A landscape with many valleys, sampled at points; each row gives a point and its height.
From any point a ball rolls to the lowest of the 2 points nearest to it. It stops when none of these is lower. Distance is the straight distance between rows; heights are no part of it.
(804): [137  95 124 135 148 168 113 109 153 133 104  95  98 136 123 120 150 118
 144  90  39 134 148 113  89 149 130 119 133  37  61 105 122  75 137  69
 146 101 109 110 115 153 137 122  84 132 126 160 120  63 175  85 152]  height 6.66
(671): [100  88 109 111 193 154 135 156 124 155 107 114  97 141  81 116 179 125
  99 106  40 126 133 151 207 170 120 133 155 116 149 121 134 136 107 104
 141 143 108  99 142 132 159 126  80 118 118 156  36 106 183  92 160]  height 4.86
(451): [125 134 112 141 125 157 136 104 190 191 124 132 183 109 122 113  68  96
 129 151 115 122 146 145  87 112 119 151 115 110  69 143 122 108  85 112
 100 134 143 104 108 171 192 125 166 123 115  98 124 168 118 128 135]  height 3.62
(988): [ 89 135  99 112 189 110 152 165 101 117 114 140 109 144 115 128 136  98
  88 142 126  71 131 112 206 114 114 135 165 174 177 145 148 176 171 163
  98 143 132 120 130 106 134 143 130 134 130 115  67 141 143 161 123]  height 4.51
(777): [178 118 158 126 135 153 128 127 129 124 153 110  95 152 117 120 142 151
 126 131  59 161 138 126 148 140 113 100 124  57  83 134 100  84 144 106
 153 107 158 137 146 137 118 159  90 112 141 124  94  74 166  78 155]  height 6.42
(222): [ 93 163 133 101  97 110  79 155  77  84 150 127 176 150 153 143  94 131
 146 141 176 145 143 111 113  80  88 113 152 125 129 153 130 130 131 159
 117  99 163 156 172 130 112 130 164 130 113  89 129 171  94 202 154]  height 2.52
(80): [136 107  99 143 140 126 197 112 157 140 119 145 118  77 153  68 131 107
 141 123 132 177 124 130  78 133 180 141  90 152 171 109  79  81  51 105
 140 171 111 126  72 145 153 122 114  96 150 123 185 159 133 110 119]  height 5.25
(963): [144 163 192 132  98 125  70 125  65 134 146  89 118 139 113 203  73 164
 137  99  91  85  87 137 115 146 108 163 140 119 149 127 131 143 163 136
 124 153 108 133 167 146 122 137 151 139 116 121 163 132 130 156 127]  height 3.23
(462): [168 173 152 155  41 145 150  92 168 125  77 134  93 107 121 121 146 168
 167 136 117 170 153 112 163 129 156 125 153  68  95 140  89 107  83 155
 164 122  41 140 159 146 136 117 135 145 113 129 130 129  92 132  96]  height 4.16
(117): [145 126 177 132 112 147  73 131  96 126 117 116 156 112 113 111  79 174
 125  83 124 136  93 150 115 158 101 126  96 114  98 109  84  87 174 115
 173 117 178 123 137 191 100 112 154 161 127  78 183 126 125  67 146]  height 5.22
(803): [131 157 140 101  94 143 147 151 120  74  87 118 110 126 169 113 112 121
 189 130 169 153 172  93 155 100 119  98 147 143 138 143 114 142  89 148
 111 149 107 129 153 114  94 114 124 135 116 123 133 163  94 182  84]  height 3.96
(206): [186 169 184 146  89  96 127 160  43 113 140  65  94 134 194 130 112 184
 128  81 118 145 144 145 107 118 143 139 156 124 173 130 152 128 133 142
 103 151 124 187 150 113 104 121 138  81 152 146 115 146  96 191 104]  height 5.68
(1126): [ 86  94  85 162 191 122 140 135 126 101 133  97  99 139 117  94 149  72
 138 102  99 106 156  77 153 109 136 120 151  99 128 119  88 128 114  92
 121 179 142 142 109  91 100 164 101 158 148 172 130  89 181 122 154]  height 6.93
(631): [142 135 162 102 131 134 116 153 108 147  90 145 148 113 121 125 111 155
 103 116 136  72 107 174 176 132  90 145  88 194 149 133 143 142 187 168
 118 131 168 110 121 125 113 120 167 140 108 108 122 138 121 114 110]  height 2.65
(797): [144 129 138 152  90 132  75 122 155 114 158 127 146 154 123 132 135 134
 123 118 132 157 148 103  89 113 138 120 154  58  46 131 135 103 144 119
 131 106 151 155 136 147 146 122 155 153 120 137 122 101 101 122 172]  height 3.26
(1208): [ 95 102 106 128 137 142  72 136 151 122 173 130 172 145 116 138 155 118
  96 131 168 179 122 102  96 144 138  94 168 111  75 127 159 140 132  81
 141  84 166 116 149 141 129  90 115 133 101 131 114 112  99 106 182]  height 3.78
(1014): [115 175 165 136  93 136 135 110 158 137 155 174 160 127 131 144 136 127
 125 188 180 102  98 158 157 133 144 153 127 149  65 116 145 119 151 170
 126  95 131 155 108 155 128 110 159 179 123 133 128 173 103 128 122]  height 4.95
(235): [103 155 104 139 141 113 186 134 117 124 103 155 120 105 132 111 109 109
 112 139 152 100 142  95 211  93 131 122 156 196 163 148  91 147 117 174
 122 163 114 131 127 114 110 151 144 136 124 106 120 163 113 158  86]  height 4.03
(398): [159  95  87 198 133 106 141 103  77 171 160  97 141 109 118 138 108 170
  53  81 109 119 138 100  88 129 148 112 163 101 123 105 140 138 157 104
 141  79 117 133 159 107 110 142  91  58 164 147 134  76 145 107  95]  height 5.56
(199): [155 117 168  81 139 122 147 159 151 105 137 146 103 166 141 103 144 120
 133 162 127 127 133 141 184 118 108 114  87 129 113 147 133 125 177 141
 117 130 201 143  92 109 116 152 126 141 147 118 110 106 150 101 136]  height 1.99
(955): [146 108 124 104 133 163  87 154 144 159  82 117 184  97 147  87 110 148
 119  96 152 141 122 183  88 149 103 147  95 190 156 131 110 116  94 116
 137 152 168  96 126 166 145  82 182 131  89 105 141 170  91  91 152]  height 4.25
(9): [131 132 123 151 125 129 248  97 201 160 111 157 100  94 155  79 150  99
 165 178 149 149 131 142 129 142 184 131 109 139 117 109 104 103  97 110
 116 133 110 127  55 135 132 122  88 109 149 136 154 156 142 128  83]  height 5.60
(209): [159 169 197  74 113 159 113 152 132 153 152 104  83 185 153 144  70 131
 159 163  74  99 146 135 157 122  89 137 119  94 104 185 140 132 162 131
  65 161 156 160 141 125 155 176 115 113 110 102  76 147 123 163 122]  height 1.74
(132): [156 164 155 148  81 136 148  96 113 177 103 116 150  75 123 145  48 167
 157 106 117 102 105 149  91 147 127 151 110 133 140 103 117 119  95 155
 140 101  37 117 180 161 105  94 119 124 148 113 162 161 110 152  53]  height 5.36
(284): [ 78  94  53 167 205 125 157 100 146 125 137 140 117 105 101  84 108  64
 100 111 110 133 127  60 112 110 149 126 129 144 145 128  47 129  89  95
 146 192 139 131  85 119 133 172 112 137 148 121 181 119 172  86 153]  height 6.65
(884): [117 102  84 111 159 108 130 136  88  69 126 136 126 129 111 125 123 107
 140 117 153 126 145  74 124  87  91  94 122 140 182 140 103 155 121 141
 147 152 141 114 151  83  96 162 112 115 146 110 157  98 158 140 124]  height 3.72
(650): [136 117 146  71 147 141 128 141 169  98 119 137  86 171 125 153 165  87
 175 177 112 108 141 127 159 121 107 111  96 116 129 147 168 145 151 136
 102 127 142 102 101  87 132 154  96 140 128 141 110  83 169 126 118]  height 2.72
(1064): [131 130 180  82 145 115 101 159 118  56 129 126  59 169 135 172 202  94
 172 160 132 111 100 140 187 138 132 115 118 144 180 132 162 154 157 151
 121 164 122 133 110  81 104 133 100 172 135 162 138  86 155 130 125]  height 3.34
(886): [127 172 134 127 103 138 123  83 178 173 141 181 186 122  94 158 109 117
 115 199 139 106 100 174 170 126 108 160  94 143  75 143 132 121 127 157
 139  85 138 103 124 154 165 139 179 170 101  97 110 160 120 109 131]  height 4.59
(902): [147  95 105 127 148 112 105 129 105 113 168 120 146 129 118 100 101 137
 102 118 133 151 126 105  78 103 103  98  87 108 115 124 108 112 158  98
 155 148 213 139 106 126 114 161 144 106 169  91 174  91 172  89 160]  height 4.79
(458): [140 101  80 190 184 104 172 119  64 169 159  85 106 114 109 120 120 156
  42 102  66 140 102 104 114 137 155 127 168 107 169 123 105 116 154  84
 154 131 124 133 143 140 125 147  98  56 181 110 130  95 175 101 137]  height 5.83
(1154): [ 92 119  64 145 147  95 136 149 127  80 100 163 152 147 116 101 204 115
  93  94 131 123 163 151 131  96 125 132 152 123 100 108 131  97 146 133
 130  79 135 150  74 136 154 122 170 134 121 147  60 118 148 120 213]  height 1.79
(110): [ 73 126 143 143 133 109  65 127 131 126 210 119 159 135 128 190 152 113
  93 141 173 151  76 139  77 168 167 120 182 137 116 100 193 154 128 104
 133  94 115 143 151 149 131  73 108 153 125 145 137 137  97 144 163]  height 4.19
(582): [148 171 155 157 117  59 156 159  42  93 154  89  81 142 178 137 106 150
 139 111 126 117 119 116 120 100 148 144 149 121 177 142 132 131 171 142
  97 155 143 193 124  97  82 160 138 101 182 132 146 130 139 197 109]  height 5.35
(706): [133 126 120 140 146  76 112 149  44  85 154  70 123 130 187 130  85 132
 150  71 145 132 141  99  31 101 135 123 133 111 162 116 135 134 136 101
 101 151 145 173 131 103  94 124 124  94 183 144 186 118 142 182 125]  height 4.89
(784): [154 118 111 110 152 148 190 139 120 140 130  94 102 114 180  81 120 141
 143 138  97 182 154 117 109 140 133  91 131 105 144 129 124  96 113  80
 142 102 141 113 133 142 123 113  59  61 167 100 123 126 137 137 101]  height 6.53
(508): [177 132 207 133 103 158  95 138 108 154 145  86 111 108 127 110  48 174
 142 104 116 164  88 147 132 183 123 127 109 113 136 128  80 107 161  98
 164 184 175 129 143 190 116 125 135 137 131  79 165 156 115  51 109]  height 5.69
(679): [ 78 103 112 165 168 134  98 115 100 151 128 117 156 118 105 151  96 151
  59  74 121  99 104 113 135 156 133 119 182 153 118 108 124 155 162 104
 137  96 118 105 167 149 112 104 113 136 110 116 146 132 115 115 123]  height 7.40
(1164): [168 108 137 102 119 164 173 128 161 167 127 105 134 104 168  84  94 145
 167 130 140 159 148 138  85 155 126 107  92 127 121 112 151 126 113  93
 119 102 143 100 118 137 133  92  69  88 155 118 143 141 112 114  69]  height 6.70
(58): [129 142 141 103 104 121 101 136  96  75 119 102 128 133 169 144 101 107
 197 110 160 143 148 105  57 112 122 115 117 116 140 123 143 139 106 126
 106 155 123 139 132 121 119 111 125 128 140 129 184 137 115 189 114]  height 4.43
(1112): [127 133 129  96 107 103  83 147  74  71 143 134 143 141 117 144  98 130
 150 121 189 146 133  87 134  92  81  93 118 145 161 149 122 160 143 154
 146 148 172 137 167  97  84 156 147 139 126  92 164 128 120 151 131]  height 3.19
(169): [117  82  71 161 194 120 166 122 119 181 160 107 135  98 134  85  80 127
  51  99 119 135 120  98  97 135 144 115 139 165 166 127  98 148 124  89
 126 160 147 123 121 130 141 134 105  81 167  99 156 137 139 102 111]  height 6.12
(673): [115  93 100 138 177 138 142 136 133 150 108 131 148  79 162  68 117 129
  92  78 123 143 115 168  68 148 154 152 100 190 175  99  77  95  82 101
 142 169 137 115  88 171 152  85 154 112 135 117 172 174 115  87 145]  height 4.81
(1212): [145 138 109 131  81 148 169 105 171 148  84 149 125 122 130 123 171 163
 123 140 125 169 172 128 161 124 134 125 159 124 120 134 137 126  80 146
 137  85  72 115 147 126 149 108 121 101  96 146  65 140  79 128 109]  height 3.73
(190): [131 151 125 124  59 103 123 131 153  86 188 146 136 150 147 147 172 133
 135 189 212 216 148 103 123  95 141 101 164 110 109 157 155 134  91 151
 134 113 141 160 146 102 139 132 152 117 120 132  92 136  72 165 150]  height 3.60
(690): [168 181 173  66 118 149 151 154 159 151 149 139  77 169 143 139 110 133
 145 215  85 127 135 146 221 130  96 120 122 137 138 203 126 135 127 149
 106 147 141 138 149 125 151 165 112 113 100  90  45 154 123 154 111]  height 0.96
(438): [104 104  73 120 155 101 152 116 129 120 130 137 154 127 143 115  93  89
 161 139 139  82 149 111  56  95 105 117  85 111 117 102 147 138 158 108
  93  95 152 106  91  95 110 145 102 105 171 120 180 111 173 163 110]  height 7.06
(1202): [117 114  83 128 199 110 189 131 113 151 141 115  97 143 117 111  90 101
 114 136  50  77 133 103 147 109 105 132 127  97 142 144 103 125 187 101
 108 133 157 120 104 121 122 185  97  95 172  91 110 102 204 143 132]  height 3.13
(553): [ 71  97  83 158 176 102 108 127  93 152 133 127 181 105 114 147  80 115
  75  61 141  75 109 128  61 130 137 148 146 189 147 105 120 159 115 126
  98 129 100 119 139 138 129  96 160 128 123 135 167 158 115 144 133]  height 7.18
(1062): [175 172 158  86  57  93 110 139 116  93 141 154 124 139 134 155 135 153
 173 183 175 160 117 148 141 111 104 118  79 157 183 160 159 140 103 188
 149 162 139 145 135 103 126 152 164 121 130  99 136 144 122 171 111]  height 2.51
(139): [148 126 143  86 122  95 115 160  81  44  99 151 101 147 136 138 203 119
 162 136 159 137 113 145 155 112 110 114  87 163 212 127 142 130 144 174
 157 138 131 121 122  93  99 130 139 140 143 130 157  93 149 141 133]  height 3.44
(73): [134 158 167 104 123 156  97 136 129 143  60 156 131 123 117 165 153 151
 116 124 132  65 116 187 194 150 105 156 123 189 122 136 166 154 162 176
 107  99 113  94 155 126 129 101 161 164  67 150  80 145  89 125 102]  height 3.37
(629): [187 175 167 110  49 153 118  95 142 127  91 128  86 118 103 162  98 175
 195 149  97 139 125 115 161 147 112 117 115  66 119 153 105 130 115 151
 165 130  60 105 190 138 129 137 122 138 117 100 145 117 127 141  72]  height 4.56
(150): [147  96 135 166 155 142 155 125 130 113  88  85  57 140 163  96 149 119
 154  81  48 105 170 130 109 141 157 139 135  55  88 104 115  93 168  73
 123 105 113 124 104 109  92 136  66 139 147 198 125  69 169 118 110]  height 6.87
(383): [179 166 183 127  71 137 124 109 127 156 120  97 103 109 127 158  41 161
 203 125 110  95 103 133 101 160 131 142  94  86 120 124 144 136 132 147
 118 150  74 132 153 142 118 130 114 133 158 115 179 142 135 151  52]  height 4.99
(545): [ 89  74  64 154 211 125 140 176  91 132 124  98  98 148  85  79 188 129
  65  72  95  98 166 122 211 145 125 106 178  96 137 105 133 169 138 116
 110 141 124 130 144  79 129 136  81 118 143 184  23  90 158 106 163]  height 4.50
(382): [101 121 100 176 145 103 109 112 103 132 111 120 155 106 130 134 102 118
  97  56 117 110 121 121  67 114 158 176 147 164 157 117  80 110  80 133
 120 180  93 150 114 148 144 119 192 134 120 148 169 155 118 146 155]  height 6.94
(443): [164  92 131 130 125 148 103 106 169 160 111 119  96 126  74 124 133 110
 123 111  81 134 135 111 138 127 125 158 106 122 152 155 103 137  80 108
 147 240 111 108 117 105 161 177 145 147 101 154 132  79 166  70 141]  height 2.83
(552): [138 148 185 103  78 127  89 118 166 121 140 143 136 146 117 161 107  99
 200 176 135  87  94 149  82 135 118 141  58  74  65 117 168 113 173 147
 101 116 145 138  92 132 127 142 143 177 159 126 181 110 165 124 130]  height 4.69
(532): [161 110 113 142 136 142 197 132  89 134 113 102 106  86 170  94 133 162
 135 117 134 189 125 117 122 158 171  84 128 133 172 107 116 107 110  99
 168  81  95 112 161 138  96  88  35  64 172 120 164 128 113 122  58]  height 6.36
(894): [ 80 167 121 115 141 123 149 122 136 126 117 168  94 150 131 174 207 152
 111 190  89 106  99 168 185 169 147 149 165 127 115 124 164 117 160 167
 133  56  60 138 150 148 161 108 109 124 127 142  41 152 127 148 131]  height 4.23
(799): [140 157 173 104 119 143 112 119 143 146 128 147  96 168 129 174 159 160
 114 159  86  84 114 178 178 163 119 145 130 133 102 140 169 130 183 164
 108  77 105 133 149 130 147 128 120 135 108 138  66 136 115 134 114]  height 3.87
(307): [170 123 190 129 131 158  96 132  84 127 181  74  92 137 108 140  83 151
 128 128  82 174  94 121 137 156 111  99 135  82 118 134  86 109 164  75
 168 168 178 129 165 160 102 158  96 103 145  95 150 109 161  66 155]  height 6.11
(497): [144 189 197  75 103 151  67 152  91 142 167  91 119 167 139 195  74 159
 145 159  94 105 108 161 143 145  80 148 133 112 138 165 156 156 170 133
  92 126 141 145 176 148 149 137 118 121  90  94 102 158 112 176 139]  height 2.45
(414): [123 104  76 134 155 107 122 141 123  99 150 131 149 138 132  87 118  99
 104 118 155 139 167  79 121  60  99 112 119 146 133 145  95 136 111 125
 129 177 192 148 106  97 124 172 177 128 144 111 134 122 145 122 157]  height 4.26
(494): [ 82 113  86 158 153 121 187  92 177 135 152 167 147 117 100 121 144  87
 106 173 166 113 107 105 138 124 151 107 129 138  90 104 121 135 157 127
 127  80 139 124  77 124 129 141  97 141 158 109 160 125 141 105 114]  height 7.39
(1136): [114 135 145 101 130 153  83 147 135 147 105 146 173 154 125 127  85 112
 132 130 157  60 140 151 131 102  80 147  92 139  51 147 176 149 185 144
  58  89 179 115 115 120 140 128 170 160  85 118 105 148  96 135 130]  height 0.45
(652): [ 79 147 137 128 108 124 127 113 145 120 124 155 119 126 135 206 216 130
 126 174 156 112 100 164 135 161 164 152 168 154 143  99 202 156 111 149
 115  93  37 132 132 121 153  82 121 142 106 189  79 157  97 157 119]  height 4.58
(372): [102 145 104 149  82  74 121  94 129 135 206 137 139 112 118 171 158 153
  91 174 178 209 122 110 123 122 165 105 179 125 164 154 144 149  66 139
 166 115  78 147 179 107 139 132 133  90 120 135 100 129  91 158 126]  height 3.98
(977): [146 117 149 140 125 134  99 111 109 136 109 112 100 127  94 177 127 144
 127  94  82  98 101 126 126 147 127 161 124 141 172 126 123 129 128 128
 142 177  92  99 137 126 133 147 141 138 113 139 158  95 150 116 120]  height 3.55
(790): [ 69 109  75 133 170 111 171 112 151 121 134 147 130 141 132 138 148  80
 138 164 120  81 130 121  99 116 138 118 131  94  97 103 162 126 178 116
  99  59 128 108  89 114 130 138  86 115 163 130 126 114 168 155 125]  height 7.23
(361): [163 110 168 102 112 167 114 150 193 149 122 151 161 132 132 108 173 168
 117 151 180 178  87 185 152 186 133 130 105 161 103 119 146 119 130 114
 164  88 179  98 108 174 134  71 146 147  88 128 105 119  67  58 164]  height 2.10
(618): [149 163 150 140  44  75 115 123 120  78 179 138 102 141 140 172 178 150
 164 182 192 179 108 125 114 113 151 114 128 122 156 140 167 134 104 181
 148 142  99 179 134  89 117 152 149 124 152 143 134 117 113 169 103]  height 3.11
(471): [ 89  99  75 167 200 112 168 103 117 148 165 126 108  91 119 113  52  99
  95 102 118 128  97  62  72 139 174 141 134 156 156 133  55 147  93 107
 113 189 124 136 120 132 123 165 105 108 157 110 215 138 147 125 101]  height 6.38
(330): [142 139 182 101 106 165 111 157 160 102 100 158 133 123 145 118 186 119
 143 152 177 169 103 168 173 164 143 134 118 181 133 113 129 112 113 132
 152 141 152 113 114 169 132  68 153 181  83 137 130 160  80  93 158]  height 2.88
(448): [105 130 160 150 115 130 123 133 140 119 131 129 108 139 158 151 192 126
  98 129 166 128 116 136 152 157 177 133 187 163 114 106 174 146 138 142
 112 120  97 143 119 124 134  87 130 151 112 180 108 149  81 134 118]  height 4.87
(421): [139 155 156 121 106 122 135 132 143 148 141 106 136 133 168 123  86 115
 164 151  92 123 127 144  82 121 127 156 114 102 113 137 131  82 107 125
  98 157 149 146 101 167 158 143 151 114 146 108 136 157 144 173 135]  height 2.94
(343): [ 93 106  90 124 154  80 119 156  93  59 101 160 130 147 113 124 215 104
 105 116 141 113 108 154 136 105 124 121 122 150 171 109 141 110 161 158
 156 112 125 122  88 120 113 118 156 150 140 135 127  91 167 125 187]  height 2.70
(769): [ 89 128 124 148 109 130  93  94 138 104 114 136 149 122 111 182 141 106
 161 112 130 108 113 117  69 125 146 135 144  90  90  92 134 107 127 131
 131  92  73 109 129 144 127  98 133 158 122 143 169 118 128 149 143]  height 5.41
(467): [102  98 134 111 166 149  96 159 117 133 110 112 102 131 101 131 191 116
 103 104  75 163 116 147 176 169 132 139 160 150 191 133 145 134  65  93
 157 193 106 114 139 139 155 111 110 138  91 167  72 115 142 101 180]  height 5.16
(905): [134 101 131 106 127 166  67 128 151 155 120 103 137 116 101 114 162 136
  99  95 133 189 147 119 159 164 130 129 164 143 169 151 138 173  55  80
 165 182 116  99 188 117 138 104 128 142  54 170  85 119  98  92 164]  height 4.88
(60): [126 138 121 108 145 130 183 151 139  83 106 155 127 141 127  76 171 102
 142 147 134 143 164 130 212  96 104 110 114 139 123 128  83 107 103 161
 146 134 160 140  98 122 112 144 140 155 129 124  98 135 134 119 154]  height 2.89
(290): [192 182 177  55  80 111 153 161 140 133 142 151 100 152 163 127 129 152
 168 203 129 132 136 169 170 116  94 126  67 150 157 177 164 136 145 182
 107 136 162 156 109 103 138 154 137  97 141  98  82 145 125 165  97]  height 1.78
(584): [133  98 107 171 146 132 152 124 121  96  86 102  86 134 129  87 175 117
 138  70  96 113 188 105 168 118 139 114 150  76 112  98 102 118 126 116
 129 125  99 135 119  77  86 155  87 145 140 204 103  67 154 104 115]  height 7.07
(687): [ 81  75  82 120 227 164  96 172  99 135 171  85 123 162  91  93 150 115
  90 101 102 113 154 105 178 145  95  84 167  84  86 123 124 167 134  85
 113 138 192 124 167 103 119 135  82 134 124 146  53 111 158 110 184]  height 4.11
(557): [131 135 126 149 100 120 117 123 177 113 137 152 137 166 124 126 186 110
 131 129 117 134 151 144 106 103 144 145 140  89  53 126 133  78 138 138
 119  99 143 164  73 145 163 136 177 152 107 161  82 115 126 121 199]  height 2.64
(940): [150 120  92 172 123  82 115 130  37 113 155  88 144 122 134 152 108 165
  95  76 129 134 144  94  58  95 128 110 163 101 157 122 129 131 138 123
 139 104 125 153 174  99  99 141 129  60 162 137 141  98 138 157 124]  height 5.28
(1162): [163 107 130 120  92 147 155 136 148 117  73 141 117 124 126 110 224 160
 126 121 165 202 158 138 177 133 139 119 145 158 164 125 152 139  79 135
 162 108  98 116 143 104 121  87 116 116  92 176  83 117  76  95 130]  height 3.35
(188): [135 100 142  97 144 170  94 156 142 107  68 139 151 102 132 100 163 142
 145  98 148 141  94 184 113 175 119 131  84 182 165  97 115  97 113 112
 164 128 140  74 117 167 116  70 130 152  94 116 168 130 108  67 150]  height 3.65
(892): [130 135 142 108 128 143  94 115 133 119  99 163 164 127  91 135  96 120
 145 136 116  93 105 156 135 118  87 132  60 127  97 125  94  91 162 149
 148 105 165  97 103 158 131 141 168 169 120  74 176 115 158  86 143]  height 4.66
(179): [171 105  93 114 103 127 182 116 162 154 111 127 155 112 158  84  91 128
 165 123 147 122 190 118  66 100 109 111  75 108  99 110 153 144 128 112
  91  97 145 106  99  93 124 123 104  83 156 133 137 119 136 143  78]  height 6.88
(1211): [157  83 112 150  93 143 129 107 147 151  74 114 110 120 109 102 200 151
  95  86  96 176 163 128 133 125 159 141 144 126 160 136 147 118  66 103
 158 161  76 125 116 111 153 115 123 111 100 198  85  81 117  71 137]  height 2.82
(299): [ 95 149 122 133  80  92  73  55 163 156 198 145 153 116  92 200 134 137
 102 166 168 169 100  95 128 144 162 138 165 106 155 151 151 167  86 120
 169 125  57 114 197 114 152 135 144 131  79 139 130 128 103 141 131]  height 4.27
(1133): [125 112  91 174 102 126 180  66 150 152  92 159 153  78  97 122 133 128
 127  99 150 134 126 129  89 133 169 139 110 138 137  82  92 114  84 138
 143  94  45 113 107 126 130 111 102 120 135 149 181 128 119 103  84]  height 5.93
(916): [158 130 134 130 108 160 115 131 179 207  96 125 208  93 125  96  69 128
 109 115 165 108 141 181  91 123 111 172 106 165  96 136 146 150  90 130
  95 136 148 104 128 153 177  86 203 132  89 122 108 183  70 116 125]  height 4.13
(978): [133 136 119 103 143 117 125 153 102 156 123 135 151 142 131 114  80 140
 104 117 107  58 153 131 142  90  71 137 104 149 125 151 152 147 193 147
  81 109 183 135 123 100 129 160 156 102 128  95  83 139 131 157 125]  height 1.66
(1096): [125 148 172 150 104 138 117 109 106 153 105 124 142  86 134 169  98 162
 122  96 153  97  92 149 124 173 153 146 142 180 148  86 133 155 121 159
 133 103  45 119 181 142  98  68 115 155 121 145 171 172  72 143  56]  height 5.65
(1085): [ 78 168 162  85 128 140  92 167  74 112 110 155 179 144 161 142  92 104
 164 154 168  76 133 150 123  97  86 143 111 144  89 134 167 132 171 162
  67  75 163 142 137 133 121 104 158 160 100 103 124 195  95 190 141]  height 1.59
(1034): [ 89 154 126 141 134  88 149 142 132 105 178 136 115 167 153 125 131  89
 129 176 133 116 132 105 146  80 142 135 163 119 102 165 125 108 155 155
  96 140 172 180  96 121 135 182 157 133 145 115 103 141 144 179 149]  height 3.03
(165): [148 133 146 123 113 143 130  90 197 158 113 160 146 136  99 144 127 116
 143 170 101 100 114 161 133 132 120 145  72 104  68 129 138 103 148 143
 121 100 141 103  83 144 159 150 146 149 124 117 131 107 154  87 125]  height 4.20
(143): [149 155 119 104  95 132 198 145 149  92  96 159 118 123 139  73 124 121
 167 163 186 161 179  93 220  83 107  95 119 166 130 155  92 146  80 165
 131 155 141 135 125  97  96 148 140 141 119 105 105 153  94 144  89]  height 3.50
(98): [157 107 126 186 114 131 199  97 135 167 111 116 112  81 145 106 124 154
 113  98 134 137 123 124 123 161 196 133 130 155 143  90 117 124 108 121
 144 114  65 130 116 131 116 104  75 108 156 160 168 125 104 101  49]  height 6.15
(224): [114 131 129 113 101 125  51 111 161 147 151 136 156 135 109 169 158 135
  91 126 164 164 122 127 158 146 142 139 177 151 153 155 175 181 103 116
 146 134 111 101 179 120 158 108 163 143  49 148  87 136  87 131 155]  height 4.57
(370): [112 131  92 164 148  99 161 121  92 124 119 105 112 108 149 136  68 113
 141  75 118 120 132  70  74 112 159 154 150 146 175 144  64 134  73 124
 102 203  86 144 137 119 117 144 141 111 138 138 189 143 125 173 104]  height 6.67
(334): [ 76 114  93 110 176 161 165 114 175 115 142 173 169 123 115 105 113  66
 141 181 175 133 122 100 142 112 120 103 110 139  70 115 102 115 140  91
 122  92 179  99  83 155 135 121 101 154 130  76 167 159 131 101 147]  height 7.54
(595): [109  93 106  96 205 152 147 155 134 138 167 107 113 152 103  93 123  94
 108 148  78 124 149 107 173 128  92  94 142 102 116 145 119 140 140  87
 128 137 184 120 137 127 133 157  84 117 144 104  78 113 175 107 157]  height 3.70
(445): [119 139 164 108  91 140  39 117 149 106 129 144 160 145  99 189 131 113
 171 144 155  88  90 151  76 138 108 130  90  89  75 109 182 140 160 138
 121  89 119  99 139 132 128 101 145 188 108 134 172 102 124 139 144]  height 5.07
(530): [ 83 152 144 174 124  97 122 136 116  98 161 161 147 143 137 137 180 128
  75 137 183 102 104 146 158 120 170 139 178 154  77 108 139 116 179 173
 124  89 144 186  99 142 114 113 176 180 125 152 108 151  89 128 165]  height 5.29
(713): [ 79 115  61 162 130 122 135  61 136 121  99 163 178  89  78 157 115 106
 144  98 141 116 125 106  58 113 137 127 122 106 114  85  74 111  96 134
 145  72  51  94 129 136 123 113 121 129 120 132 196 120 137 127 129]  height 5.70
(354): [102 112  80 104 192 137 142 148 101 165 121 113 135 136 136 118  60 124
 116 116  71  51 153 108 105 109  68 122 112 114 123 133 151 154 200  88
  78  88 167 102 128 115 120 145  93  83 149  93 100 125 167 160 122]  height 2.46
(483): [156  76 100 130 132 155  96 117 159 146  92 118 110 103 116  84 153 126
 108  79 107 174 143 114  73 129 146 150 104 143 169 127  99 116  51  86
 155 225 106 117 101 125 161 120 149 127 107 168 155 104 126  66 156]  height 2.02
(120): [140 177 146 160  91  85 162 114 142 146 178 129 130 133 140 111  99 129
 151 175 109 134 110 135 115 111 145 142 116 104  98 152  98  80 120 161
 133 143 158 192  92 160 127 182 162 111 167  92 146 139 167 159 133]  height 2.09

For each start below, name the point where the ball stops.
(224) => (690)
(1126) => (199)
(584) => (165)
(382) => (199)
(582) => (199)
(494) => (165)
(679) => (199)
(132) => (483)
(334) => (165)
(98) => (165)
(9) => (361)

Call two points neighbours if one is among the 2 nearest of the other. Go from one point of each pair to the other, from neighbour to neighbour, staying as low as possible. Name the highest point that can't be avoided.
(165) / (978) => (530)
(690) / (978) => (467)
(199) / (1154) => (139)
(483) / (690) => (977)
(120) / (361) => (955)

For each start below, name every point that the ball comes to, in order.
(1096) => (132) (383) (629) (462) (1212) (1162) (1211) (483)
(553) => (382) (370) (471) (169) (458) (398) (940) (706) (58) (803) (143) (60) (199)
(905) => (224) (299) (372) (190) (618) (1062) (290) (690)
(206) => (706) (58) (803) (143) (60) (199)
